Each row is a point on a tangle of strands that fork, close into loops and nearly touch. The rows are in no order.
(in the rows, 128 means zero)
Two points are linked if the straight distance between their rows is under 214. Some points are linked to none.
<1063>: [131 114 119  86 179  82 131 112 146  93  57 116 132 100  81 119 121  81
 148 144 164 155 143 146 115  81 135 113 104 148  91 127 126  94 167 157
 173 134  76 103 108 111 145 121 111 144 114 119 125 127 163 138 147 144
  93 150 195 142 100]
<1087>: [174 107 111 126 154 186 165 157 137 128 100 132 129 168 117 107 139 147
 129  61 131 155 108 133 143 143 130 162 161 148 123 136 177 130 118 111
 142 106 188 115  85 120  99  86 123 178 112 101 165 146 136 100 135  77
 144 120 124 126 156]
<603>: [149  92 113 163 135 173 146 111 182 138  87 121 119 167 131 145 146 143
  97  66 112 156 101 122  90 101 181 154 148  70 121  95  94 162  97 126
  72  86 203 195  94 158 123 142 166 119 103 136 152 212 102 121  89 174
 108 123 102 151  77]
<392>: [159 133 148 160 120  87  84 132 116 113 179 152 140  89 141 112  73 132
 112 143 120 143  63 138 157 133 109 131  98 139 132  80 170 112 120  95
  83 153 129 130 162 116 127 198 118  65 170 121  73  99 162 162 128  95
 132 101 103 154 167]
<646>: [116 201 163 101 105 150 134  89 120 129 111 125 171 115 117  65 150 162
 135 147 169 130 163 145 131 147 105  89 147 149 135 154 117 149 175 130
 148 187 106 127 145 109 160 138 103 107 118 193 141  92  85 160 148  89
 127 150 159 137 177]
<671>: [133 129 143 112 176 156 114 142 135 112  95 160 188  64 132 118 152 133
 169 159 102 124 183 163 100 161 136 157 107 133 136 155 112 177 153 101
 145 154 116 117 159 111 133  98  95  72 122 124 174  93 160 138 177 164
  94 143  79 156 159]
<916>: [ 81 193 180  93  74 171 142 124  97 135 164 121 119 147 101 153 167 100
 129 161 119 120 115  93 136 196 156 128 118 106 178 157 108 153 129 206
 150 133  70 138  96 109 112 126 148 106 110 133 127 105 139 110 130 129
 167 121 147 115 139]
<109>: [184 156 113 124  96 124 142  84 133 111  73 109 156 124 160 105 121 169
  82  90 139 156  93 158  71  75 142 126 146 131  76 131 115 128 166 126
 100 137 101 183  91 139 173 132 170 112 116 149 143 160  86 144 105  71
 141 158 154 167 102]
<309>: [104 171 132 129 107 167 145  96  81 112 151 153 185  73 144 163 137 124
 118  97 137 146 112 128 145 159 181 179 149 117 134 137 111 115  95 174
 165 163  79 110 101 123 125 199 124 116 139 124 154 130 150 145 152 121
 126 103 119 165 139]
<486>: [157 148 119 164 143 116 112 114  99 125 185 161 139 135 143 107 118 126
  99 181 136 123 117 134 137 131 134 103 106 127 138  91 138 127 144 116
 111 128 153 121 159 138 116 174 119  92 175 138  84 151 151 114 139 146
 117  96  43 155 144]
<663>: [ 86 142 132 148 119 179 153  38 123 112 139 146 140 156  65  93 137 123
 101 119 191 126 103 103  98 107 179  96 143 109 128 151 119 137 146 133
 116 175 166 138 118 171 113 133 115 100  99 143 149 157 126 123 144 113
 108 110 137 133 147]
<901>: [118  81  95 164 135 123 133 170 148 137 132 149 124 126 134 176 107 107
 135  84 109 113 145 107 155 129 113 159 138  92 147 140 116 107  81 101
 130 114 123 134 126 142 112 115 137 163 113 114 186 140 135 152 114 142
 132 118 146  77  84]
<629>: [ 51 131 209  68  66 201 146 110 100 151 150 165 141 135 107 163 155 142
 163 127  94 130 111 109 137 169 176 120 136 116 170 165 147 107 115 200
 159  82  84  79 121 131  83 106 137 132 109 113 137  98 126 108 149 106
 191 123 103 120 106]
<929>: [162  95  83 140 145 160 106 155 171 159  97 134 120 141 139 155  97 170
 170 136  79  94 111 131 145 134 118 150 102 175 133 146 165 149  86 110
  47 111 150 154 174  98  90  83 174  82 136  74 133 103 119 149 130 117
 162 161 124  69 134]
<733>: [144 183  97 120  95 153 134 115 130 115 103 127 189 130 120 116 123 123
 136 173 165 121 168 131  86 132 109 121  96 164 133 180 119 151 187 145
 129 177  82 147 101 148 129 123 111  95 134 159 154  97 111 150 160 118
 146 170 155  88 131]
<991>: [112  98 107 180 149 135 113 135 118 144 137 119 118  86 156 108 105 112
 117  82 177 130 173 139 108  70 141 127 125 104  72 137  96  92 107  89
 129 161 142 107 154 115 180 118 107 180 130 143 118 186 101 130 151 135
  97 158 141 115  90]
<266>: [131  97 104 123 178 129 120 162 123  71  56 109 105 128  89  77 160 127
 156 148 167 161 174 118 109 127  58 112 120 145  95 103 139 117 192 104
 165  76 117 135 146 114 122 103 125 142 136 167 106 123  99 130 127  91
 140 154 142 109 140]
<336>: [ 69 116 179 159 108 180 104 138 135 128 119 119 137  79 134 118 157 140
 120  66 144 143  80 128 110 149 114 189 162  87 103 117 138 125 117  88
 106 123 147 147 176 136 124 167 144  95  85 171 130 137 111 216 146 100
 122 125 137 152 164]
<14>: [ 54 151 165 159  96 150 134  73  90 119 176 205 149  91 135 174 139 135
  76  90 130 174 139 106 168 169 166 109 140 134 142 114 111 110 124 143
 155 103  82 107 132 145 107 174 104 125 148 178 133 104 131 141 128 130
 143  94 105 129 101]
<525>: [ 86  87 140 106 154 118 149 153 143  97 129  86  97  77 123 184 134 102
 153 134  90 160 177  99 107 125 181 134 138 101 109 121  89 104  80 151
 124 131  87 106 147 121 157  60 121 161 116 111 190 123 122 110 116 212
  98 137 203  83  36]
<699>: [132 103 135 128 169 116 136 142 160 136 146 105 102 135 106 192 154  89
 152 166 103 123 155 102 133 129 173 131 150  93 114  89 103 116  52 152
 142 146 159  81 180 126 131 109 126 166 108 112 148 137 143 134 146 236
  99 140 173 112  70]
<503>: [113 108 150  90 134  72 116 154 121 169 157  97  68 142 148 122 149 127
 167 102  94 122 167 130 160 125  83  75 169 188 103  76 140 114 119 128
 156  73 123 111 147 100 157 122 103 165 164 133  67  94  95 161 115 100
 179 147 121 165 149]
<523>: [115 145 145 165 126 154 115 155  63 125 164 105 152 112 132  52 139 100
 126 149 178  79  92 131 140 145 111 182 155  83 159 157 146 115 131 144
 185 131 127  96 121  94 115 166 114 155 111 107 110 159 121 132 129 114
 130  92  97 172 191]
<1010>: [131  98 163 141 127  62 164 175 151 116 155 114 125  99 108 174 161  62
 119 129 157 138 161  84 164 126  92 123 111  81 125 102 123 120 110 134
 138  96 103 189  87 128 136 131 120 129 144 161  75 103 121 139 124 192
 101 104 150 118 104]
<71>: [171 126 164 126 169 121  93  77 150 173 169 177 140 150 103 101 122 116
 134 132 138 162 114 120 160 127 155  74 113 145 126 114 144 101  92 115
  95 125 174 101 194 131 121 157 141 100 147 116  94 140 133 149 156 152
 150 129  99 154 127]
<965>: [157 133 157 106 178 169 137 130 172 149  95 132 182  91 124 110 143 122
 138 133 140 122 151 149  81 102 158 120  78 129 114 191 127 180 137 104
 115 177 176 147 104 131 142 118 105  81 102 135 120 140 138 145 172 180
  62 133  81 154 157]
<822>: [120 120 101 149 137  69 135 204 123 151 174 118  77 175 147 173 141 127
 154 147  82 106 155 118 178 134 101  88 155 178 124  51 123 137  97 110
 183 107 153 113 145 142 116 127 123 170 212 115  94  96 103 146 115 129
 140 124 107 146 130]
<562>: [176 172  79 110 166  79 121 138 137 122 101 161 200  87 103 100 103 111
 116 130 197 111 143 139 174 144  65 108  64 157 107 178 151  89 164 140
 128 148  65 126  70  88 131 172  96 123 172 119  91 120 174 110 136 110
 103 140 168  81 140]
<110>: [112  98 114 104 143  95 132 149 111  82  87 123 104 126 113 186 143 134
 171 166  85 145 191 167 136 145 140 114 160 181 117  51  91 151 178 135
 185 131 104 101 148 138 122  76 119 133 151 134 166 108 120 118 134 132
 111 158 130 142 109]
<288>: [123 121 149 133  99 181 137 139 134 115  74 111 131 108 143  86 173 149
 139  70 130 169 120 135  96 100 127 161 159 111  70 118 144 131 131 116
 115 104 124 182 132 135 158 136 161  98  92 164 181 151  87 185 116  71
 141 144 156 204 123]
<264>: [ 27 171 184 179  70 153 135  88  82 113 201 181 121 104 126 137 125 143
  87 141 170 167 146 114 137 177 148 115 150 136 151 136 109 130 129 110
 107 164 114  95 179 147 141 124 103 134 132 173 164  83 115 136 118 113
 123  86 106 100 133]
<778>: [132 153 104 106  80 135 123 144 129  93  84  72 164  80 134 101 125 120
 180 208 153  84 171 157  81  95  92 126  96 157 115 152 100 154 201 170
  91 171  41 150 114  96 158  93 152  58 127 148 118 114  96 152 157 111
 146 175 187 114 113]
<496>: [153 121 138 180 147  63 137 145 142 138 179 123  68 189 127 104 106 115
  91 136 146 147 104  92 153 112  94 114 146 104 136  92 147 104 116  61
 110  87 183 152 141 125 142 145 134 178 121 152  82 144  90 118 107 133
 125 104 106 135 141]
<1070>: [103 121 124  85 127 112 113 132 118  87  60 163 189  88 125 131 147 156
 161 133  92 132 155 180 113 137 127 150 147 165 154 121 139 174 179 135
 166 133  86 119 117 117 111 134 104  72 156 126 159  61 165 144 145 100
 127 140  90 182 181]
<665>: [143 111 145 139 173 125 108 166 121 115 113 110 139 124 101 107 166  90
 123 144 124 120  95 136 147 138 126 171 160  86 150  96 145 118 119 123
 183 100 164  86 122  97  76 136 151 147 122 103 124 154 150 122 127 133
 118  82  81 177 167]
<745>: [177 152  89  78  95 130 136  70 156 131  79 159 150 145 160 121 103 159
 111  91  99 130 113 159 118 120 148 135 121 153 114 131 154 117 149 136
  97  97  86 155 108 151 136 161 163 123 130 105 156 126 114 116  87  34
 204 143 166 149  89]
<577>: [147 144  80 160 132  65 154 205 118 117 141 117 115 166 121 173 125 148
 124 177 119  91 175 111 199 175  61 123 121 163 132  96 148 150 112 103
 158 124 123 114 151 109 116 102  98 184 193 115  99  72 120 106 115 114
 122 128 124  75 165]
<121>: [144 134  74  88 116 152 104 122 106 112 101  92  91 159 136 158 126 126
 134 135 121 106  79 147 125 120 165 127 157 138 105  96 118 119 142 177
 125 121 124 106 115 137 136 118 150 139 134 121 105 162 133  82 124 100
 145 166 131 146 109]
<1060>: [129  98  92 189 117  85 105  96 136 114 149 149 145 114 146 108  66 137
 122 129 126 114  40 164 112  55  90 136 127 147 144 137 154  84 143 118
  88 134 100 148 117 132 117 188 143  87 150 128  86 145 149 146 132  96
 135 130  93 164 131]
<884>: [185 137  87 156 142 148 108 132 167 159 108 130 120 161 132 134 115 164
 147 104 125  97  78  84 150 144  87 168 113 129 133 165 133 139  74 118
  58 162 177 157 167  97 109 154 174 102  87  75 156 135 124 133 123 120
 140 148 182  99 155]
<975>: [184 130 118 180 149 185 149 159 138 132 146 129 138 166 122 103 151 138
  87 127 150 134 110 136 133 134 127 197 179 136 129 110 131 162 112  82
 140 123 202 101 137 155  97 121 132 156 114 100 213 163  93 149  95  80
 127  88 114 154 165]
<202>: [204 192  82 111 114 155 147 120 128 153 149 153 147 175 183 164 151 166
  99 110  74 126 126 144 144 159 166 115 100 120 131 126 121 168 153 139
 117 144 160 176  75 137 138 169 114 122 155 154  98 152 149  94 123 148
 134 148  85 129 136]
<942>: [ 87  96 137 150 139 114 151  84 138 105  98 132 150 137 129 142 120 122
 112  49 137 117  75 166  81  78 161 151 140  92 158 144 111 118 136  99
 145 147 162 161  64 149 144 175 106 132  68 137 164 158 155 158 122 120
  96 103 108 194 125]
<835>: [206 110  86 104 148  81 131 122 126 120 122 124 150 121 164 115  85 134
 131 156 140 108 149 140 137 124 105 164  84 152 120 158 129 123 102 142
  76 128  80 116 123 104 127 105 142 114 143  66 144 110 127  92 108 117
 164 133 176  98  62]
<528>: [121 160 167 120 119 150 156  74 135 156 125 131 129 158 144  86 125 148
  87  66 145 145 120 134  92 112 149 130 152  95 129 139 125 131 118 121
 118 164 202 149  89 153 164 159 119 130  63 141 152 147 126 142 131 100
 108 106 126 163 148]
<627>: [ 62 167 163 123  78 110 150  84 109 174 155 125 148 124 167 137 119 130
 107 117 128 105 198 114  99 131 137 108 114  97 162 187 102 144 141 139
 155 196 119 128 124 159 184 137  75 136  88 164 164  95 114 134 128 176
 117 123 161 108 133]
<796>: [141 133 175  97 162 101  99 129 135  96 115  69 111  75 100  44 104  87
 147 179 158 137 134 104 104  94  85 136  73 121 120 148 172  96 113 114
  72 112 121 149 157 104 165  90 121 104  96 142  94 117 104 120 116 144
 108 116 161 100 157]
<854>: [125 109 182 101 107 131  92 123 126 129 128 128 119  82 136  61  99 122
 136 155 135 110 126 109 121 126  96 132  63 114 153 167 168 114 133 141
  45  75 112 177 156 130 106  89 157  80 113 130  67 110 107 109 120 135
 153 111 127  71 126]
<1021>: [140  86 127 103 112  83  64 159 158 162  98 120 129  90 196 180 117 136
 173 113  38  95 141 172 149 148 115 183 119  98 128  96 116 129  80 123
 150 114  84 109 191 116 165 173 181 111 114  98 127 130 148 148 123 177
 139 172 144 154  91]
<278>: [172 169  87 137 122 135 131 162 126 103 126 106 139 159 151 155 140 161
 116 130 120 111  99 140 126 125 112 120 100 121 117 125 130 191 164 120
 109 152 131 196  66 138 134 132 121  96 158 140  78 124 153  82 127 166
  62 157 105  95 149]
<579>: [ 85 164 160  89 104 117 129 127 134 185 118 102 145 146 156 118 159 130
 111  73 145  95 164 121 143 154  97 111  80  74 162 204 106 153 122 136
 161 156 134 157  78 104 185 156 103 148  68 149 112 115 147 125 144 161
  92 123 180  97 188]
<230>: [178 140 114 176 124 129 128 142 156 125 129  81 131 125 170 166 132 165
 117  88 129 128 106 141 111  85 112 133 108 131  94 121 137 188 126 106
  53 188 158 221 105 112 176 141 142  79 146 148 108 118 122 144 128 160
  52 143 134 129 114]
<623>: [138 165  86 138 168 106 112  99 138 136 150 201 185 134  96 132 102 128
  98  91 178 132 158 138 179 166 118  81  70 152 131 165 137 103 158 105
 145 130 130 115 124 112 116 194  82 125 150 132 116 132 178 114 151 166
  98 120 131 101 145]
<228>: [163 157  84  71  94  63 149  97 154 142 114 167 150 225 137 125  87 155
  79 105 102 141 113 123 140 134 111 103 129 175 149 149 156 112 159 108
 136  92 113 154  77 148 114 175  97 136 141 127 144 113 138 103  94  66
 187 138 142 142 142]
<293>: [197  89 113 138 182 150 165 210 137 108 108 115 120 120 117 117 145 120
 141  98 152 169 138 108 174 112 118 144 117 144  90 141 188 107  84 135
 136  79 140 119  93  97  81  91 123 155 149  99 132 144 131 139 105  94
 158 120 125  97 129]
<93>: [ 99 157 160 149 118 109 154 131 116 154 191  91  69 197 132 101 144  92
  76 154 141 129 107  88 127  96 140  68 154 104 125  98 149 128 135 140
 150 115 176 147  97 155 138 144 109 186 126 150  69 155 117  77 117 139
 156  91  91 166 138]
<818>: [177 112 104 175 158 115 124 151 125  91 131 136 127 161 118 134 133 121
  87 183 116 113  82 146 130 144 123 213 144  82 152  74 133 155 127  81
 154 117 176 137 145 140  90 154 184 131 122 118 182 155 114 164  99 129
 115  79 111 169 135]
<559>: [ 93  91 131 101 129  93 180 176 113  91 112  97 107 116 128 178 147 113
 155 154  85 133 198 148 103 113 164 136 148 130 137  93  91 143 102 148
 176 129 113 116 125 127 144  60 106 168 134 135 210  80 142 146 100 174
 131 136 144 123  96]
<974>: [212  96  94  98 213  90 145 161 129  97  83 125 147  95 120 125 102 122
 119 128 163 168 157 131 133 113 127 172 112 160  71 146 149 127  94  96
  98 105 111 111 133 110 123  97 125 149 148  92 178 104 129  94 100 130
 131 119 137  97  93]
<747>: [119  76 147 130 167 138 132 164 144  96  94 146  88  95  94  99 139 124
 147 150 146 152 197 109 123 140  97  78 103 164  93 122 128 100 170  98
 122  28 101 131 166 131 105  33 119 157 164 160 114 131  94 122 131 132
 140 128 131  66 104]
<1037>: [112  92 108 170  73 103 127 121 134 132 154 194 120 172 150 165  95 134
 104 151  64  95 111 153 108 137 132 126 155 103 182 116 112 150 120 112
 159  67 116 154 119 172  72 142 158 132 125 132 160 133 124  89  74 118
 148 101  51 152 101]
<630>: [132 116 113 102 113 138 150 158 125 121 129 139 100 176 103 143 154 123
 136 156 125 142 197  87 163 164 124  61 124 177 112 105 121 134 173 133
 134  61  81 113 127 136 101  68 156 143 164 133 118 110  78 112 122 122
 176 161 150  60 131]
<76>: [114  99 145 123 153 124 109 135 146  99  97 118 104 115  82  91 134  74
 106 108 170 153 131  87 131 111 118 137  97  85 117 139 151  73 143 111
 112 100 161 146 120 116 125 120 126 143  79 132  85 143 130 152 111 145
  95  95 145  99 149]
<430>: [ 59  94 178 108  96 169 147 128 119 140 102 191 166 114  85 184 174 120
 123  63  85 150  88 111 164 156 151 135 151  91 176 152 144 122 115 163
 157  93  99 110  65 127  67 121 150 115 120 119 155 101 178 148 129 110
 139 103 114 139 114]
<1050>: [ 93  47 159  85  87 155  85 122 167 176 105 146 122  85 137 143 108 133
 192 102  62 136 143 120 123 140 132 104 126 166 113 116 110 117 101 142
  98  70 102 134 196 136 102 120 169  76 111 107 129  92 115 181 158 147
 188 160 150 140 110]
<174>: [101 155 189 130 105 123 100 129 100 139 151 143 170  76 148  92 147 136
 135 117 141 126 161 126 118 160 106 149 141 115 141 133 140 145 141 101
 136 151 112 142 180 131 137 157 126  83  97 165 137  75  75 201 146 108
 162 122 130 155 184]
<64>: [174 142  63 149 161 114 146 109 137 120 112 104 115 139 163 103 112 128
 101 156 161 126 138 171  90  76 129 143 146 114  85 127  68 107 125 117
 151 170 139  94 149 130 179 137 130 186 131 139 142 204 127 101 145 123
  94 144 156 154  84]
<374>: [116 156 128 143 141 137 102 118  94 132 171 124  90 144 121 192 174 129
 127 173  76 129 111 111 183 189 145  96 150 139 150  98 115 154 111 153
 141 149 123  58 165 112 102 119 133 151 169 115 125 109 143 113 150 133
 131 112 108 113 128]
<129>: [147 107 163  88 112 150  94 163 122 116 127  87 102  51 163 111 129 137
 169 161 100 129 110 117 109 121 109 150  82 123 102 117 160 141  95 130
  28  84 113 165 140  95 119  66 148  74 162  89  58 123 106 117 127 128
 128 126  75 109 128]
<1047>: [153 109 130  75 128 149 137 103 139 156 110 117 117 176 100 147 156  97
 150 107 118 134  85 115 122 100 159 137 167 110 126 123 134 117 108 182
 122 109 137 138 115 141 104 138 174 122  96 105 130 169 124 128 107 125
 187 137 139 154 105]
<652>: [ 74 131 116 124  37 116 128 122 126 124 124  86 113  81 142 128 104  94
 181 155 111  44 127 148  67  80  96 119  99 124 152 169  82 132 163 170
 141 161  38 138 100 138 150 114 145  84 135 125 104 108 134 130 144 126
 126 183 162 123  88]
<842>: [108 110 126 117  99 109 154 109 128 105 119  80 150  85 115 130 115  89
 165 158 145 105 128 159  59  51 135 122 143 124 110 136  89 121 137 179
 164 180  78 116 130 129 157 122 132 115 116 120 145 140 151 164 133 113
 105 160 168 159  97]
<421>: [187 135  68 132 154 135 147 101 138 116  94 130 144 173 115  81  96 120
  76 153 201 114 115 169 109  85 181 114 136 145 120 124 125 127 164  90
 167 136 180 109 102 158 110 144 141 185 133 134 131 206 125  95 147 122
 118 135 109 158 108]
<319>: [165 163 133  86 149 107  92  90 144 169 134 173 126 174 145 153 138 140
 108 192  76 104 182 146 129 195 163 112 106 125 171 126  89 145 133 166
 179 137 143  52 181 143 130 130 136 153 101  84 142 140 128  83 144 199
 136 104 125 129  95]
<6>: [204 141  81 138 145 140 161 120 180 162 113 115 155 185 178 139 132 164
 118  74  80 136  96 145 122 115 163 154 127 113 151 135 131 173 107 109
  83 151 208 178  73 153 135 165 158 135  98 113 139 184 122 105 114 141
 121 153  87 148 113]
<327>: [  7  77 154 172 134 162  90  85 123 131 128 159  87 107 115 112 101 129
 118  90 155 143 129 135 107 117 130 125 154 125 144 148 112  71 117  86
 154 115 158  63 164 148 128 106  84 167  89 142 171 129 133 116 128  88
  95 115 110  85 123]
<346>: [119 127 127 172 101 145 123 190 128 159 155  74 103  80 181 135 147 176
 158  98 119 121 120  92 124 108  88 116 102 125  98 138 146 160 108 114
  38 158 141 204 110 121 168  76 128 104 164 151  80  99  97 124 123 152
  68 174 126  76 119]
<772>: [ 36 124 170 152 117 173 113  28 137 165 154 174 122 117  92  78 100 155
 119  88 164 137 101 112 120  91 144  97 143 122 156 161 121  90 102 124
 115 155 170  73 174 158 114 138 102 114  82 119 131 155 135 130 168 119
 121 115 119 127 139]
<15>: [141 118  85 169 153 150 144 111 148  77  99 127 121 156 107 152 151 122
 101 146 129 127  74 126 106 140 163 205 156  93 130  97  98 163 118 133
  95 164 186 174  96 146 121 147 198 108 101 122 195 169 142 132  84 155
  88  99 123 142 110]
<75>: [ 82 126 146 106 116 135 132 138 111  98  97 157 149 131  79 193 171 157
 152  80  77 142  86 144 151 155 138 115 170 161 154 121 142 151 151 128
 158 130 120 107  95 145 102 106 101  89 150 124 140  83 207 144 139 100
 105 131 100 150 163]
<936>: [186 139  71  95 161  85 129 123 127 131 104 138 167 120  94 153 119  86
 138 112 141 134 121 140 176 139 124 144  83 148 112 140 148  78 122 177
 172 155  78  80  81 105 124 169 121 126 159  93 105 136 185 138 138 133
 110 163 206 135 123]
<903>: [132 100 153  72 118 145  81 139 124 136 118 132 108  63 106 117 119 102
 203 126 108 160 114 108 139 142 140 119 115 158 100 112 145  77  96 166
  81  80  78  99 185  79  90 100 189 103 139  88 107 123 111 155 137 119
 202 134 159 121 117]
<340>: [172 181 134 162 194  68  91 144 111  96 168  91 106 144 132 136 120 140
  93 173 118 133 110 120 140 167  90 176 117 101 149  88 153 145 121  78
 126 178 194 129 133  96 154 155 100 159 122 120 127 104 137 119 104 152
  74  62 136 138 196]
<764>: [146 146 118  99 153 137 146  97 124 160 137 132 110 160 143 180 125 133
 155 171  94 121 178 132 125 145 195  88 143 148 114 128  89 131  98 167
 161 171 122  57 169 142 139  85 126 162 107 119 175 149 135  86 141 193
 137 153 161 117  67]
<691>: [145 133 110 111 122 122 124 143 101 129 141 113 113 102 130 112 106 100
 160 165 147  88 123 109 152 153 108 151 108 155 128 122 136  94 106 176
 125 113  66  84 150  88 107 117 149 136 164  67 101 112 117 119 124  91
 174 118 156  99 115]
<653>: [ 99 141  98  70 117 173 128  92 107 137 107  84 118 141  96 152 102 107
 162 119 126 127  67 164 137 121 185 137 161 145 112 149 144 109 142 202
 151 172 134  54  87 139 130 113 119 137 134  65 104 152 191  65 163  77
 125 170 140 141 131]
<339>: [175 166 134 129 141 201 133 141  89 131 175 130 208  84 133  94 137 120
 158 140 171 107 104 134 138 134 167 191 143  96 137 148 106 125 119 180
 156 138 110  80 125  99 108 163 137 112 143 103 116 160 137 155 161 121
 148 105  63 187 151]
<416>: [117  97 135 192  99  68 135 147 117 141 179 170  77 169 147 154  86 124
  90 150 107 112  99  97 123 116 104 128 159 112 136  68 147 127 132  82
 133  71 152 174 146 171 114 153 154 159 136 137 136 113 104 134  63 120
 158  96  81 143  93]
<769>: [153 154 118 170 166  96 128 187  99 127 159  75 100 161 117 125 134 134
 101 150 144 114 119 115 174 151  66 136 125 137 137 124 169 144  97  75
 134 161 183 101 135  94 137 114  73 182 151 100 118  95 141  83 113 120
  83 104 121  61 203]
<859>: [111 142 159 112  97  70 145 120 100 130 187 136  90 128 163 113  96 148
 127 150 122 111 160 133 117 112 112  93 163 180 122 107 118 117 136 138
 142  96  85 114 131 140 152 119  91 154 174 149 116  93 130 134  96  80
 162 104  84 154 128]
<766>: [ 41 101 130 170 121 118 101 125 106  98 130  89  65  90 126  96  94 137
 110  95 172 151 122 141 106  93 127 111 148 109 105 141 128  79 117 103
 147 149 112  92 134 125 179  88  64 180 125 150 136 125 132 100 105 106
  91 112 146 106 111]
<490>: [176 172 108 153 158  85  85 128 122 132 126  97  98 155 141 135 102 122
 103 120 137 101  77  94 159 148  83 179 116  82 152 115 134 115  76 102
  79 172 149 125 143  83 145 180 168 141 121  86 100 140 129 104 116 130
 116 100 178 111 168]
<366>: [ 82 144 154 165  77 151 119 141 128 135 169  96  89 133 150 124 135 152
 118 143 121 133 113  92 130 157  89 107 114 129 122 126 127 147 116  95
  56 163 160 183 126 126 143  98 109 116 118 165 103  79 118 134 113 141
 101 126 138  63 174]
<647>: [ 99  97 124 154  91 101 154 135 123 126 155 169 149 146 163 144  90 122
  92 111 102  97 119 163  73  84 138 149 144  60 168 141 110 142 151 109
 177 134 140 148 101 171 122 163 117 118  90 152 164 152 142 131  97 141
 127  88  71 171 105]
<645>: [ 50 182 201 145  74 150 119 109  83 129 177 117  88 106 117 122 150  96
 108 183 127 135 135  79 137 187 148 123 149  94 166 137  84 135 111 151
 117 135 107 112 181 124 133 125 130 123 110 158 140 116  89 108 137 165
 147  90 150  94 148]
<241>: [119 132 172  88 116 181 132 118 124 170 141 135 173 105 133 124 162 137
 133  79 155 147 168 129 112 145 137 121  71  80 143 204 123 167 138 140
 135 153 166 168  88 118 135 118  97 117  87 158 100 125 137 133 181 176
  80 126 113 102 146]
<200>: [ 69 107 166 126 106 121 159 119 124 159 186 128  86 161 114  89 130 134
 149 155 128 131 150 127 121  81 139  31 152 159 133 120 134 112 151 139
 142  91 138 134 135 180 125 107  83 137 153 167  66 126 107  96 144 128
 147 141  79 150 134]
<484>: [129 109 116 128 170 150 119 159 131  88  69 110 105 143  73  99 180  92
 117 115 169 174 143 115 123 140  96 114 107 107  95 126 118 135 191 121
 123  68 151 174 100 120 121 110 144 153 128 160  63 175 135 100 143 144
  85 144 120  89 139]
<740>: [129  61 161 108 116 174 131  87 163 180 143 129  97 149 121 136 136 142
 188 106  73 167 107 108 113 111 177  91 141 158 118 105 130 120 115 153
  92  85 130 145 162 164 117  98 178  96 114 129 114 158  94 173 145 138
 181 164 101 147  99]
<1029>: [100 107  91  89 139 112 145 142 149 116  92 153 126 139 112 153 116 171
 145 141 102 136 189 140 150 139 119  59 122 224 122 106 121 146 172 126
 156  98  86 102 129 119 108  79  98 131 182 140 148  76 140 130 151 140
 128 171 144  87 104]
<1065>: [183 160  45 122 131 105 138 105 144 141 123 140 168 206 128  88  78 161
  71 140 168  86  97 156 129  95 113  88 142 188 127 142 151 110 184  95
 157 148 151 112 105 153 121 180  91 165 150 117 136 164 150  97 109  81
 162 147 142 151 136]

A piece is all that can be reached along the links. How many separate loops has the piece of each point below (a circle has one, a figure eight two, a Y none), and how many tips (points with one link)?
<854> | loops 0, tips 2
<942> | loops 0, tips 2
<14> | loops 0, tips 3
<1060> | loops 0, tips 2

A tip is a point with one link. Name the tips that can be reached along the links from each point below, in the order of the rows.
<15> | <627>, <653>, <366>
<496> | <929>, <623>
<525> | <129>, <319>
<392> | <71>, <1060>

How many points has the smallest loop of links through each point below? Write - if it is on no loop.
<647> | -
<645> | -
<699> | -

Name the points in between on the shortest way along the links from the first point to the second, in order.
<916> / <835> | <645> <264> <14> <309> <339> <523> <665> <818> <975> <1087> <293> <974>
<309> / <579> | <14> <264> <645> <916> <629> <430> <75> <1070> <671> <965> <241>
<109> / <340> | <745> <228> <1065> <421> <64> <991> <766> <327> <772> <663> <528> <942> <647> <1037> <416> <496> <93> <200> <859> <503> <822> <577> <769>
<796> / <319> | <76> <484> <266> <747> <630> <1029> <110> <559> <525> <699> <764>
<653> / <975> | <121> <1047> <740> <1050> <903> <691> <835> <974> <293> <1087>
<366> / <975> | <346> <230> <278> <202> <6> <603> <15> <818>
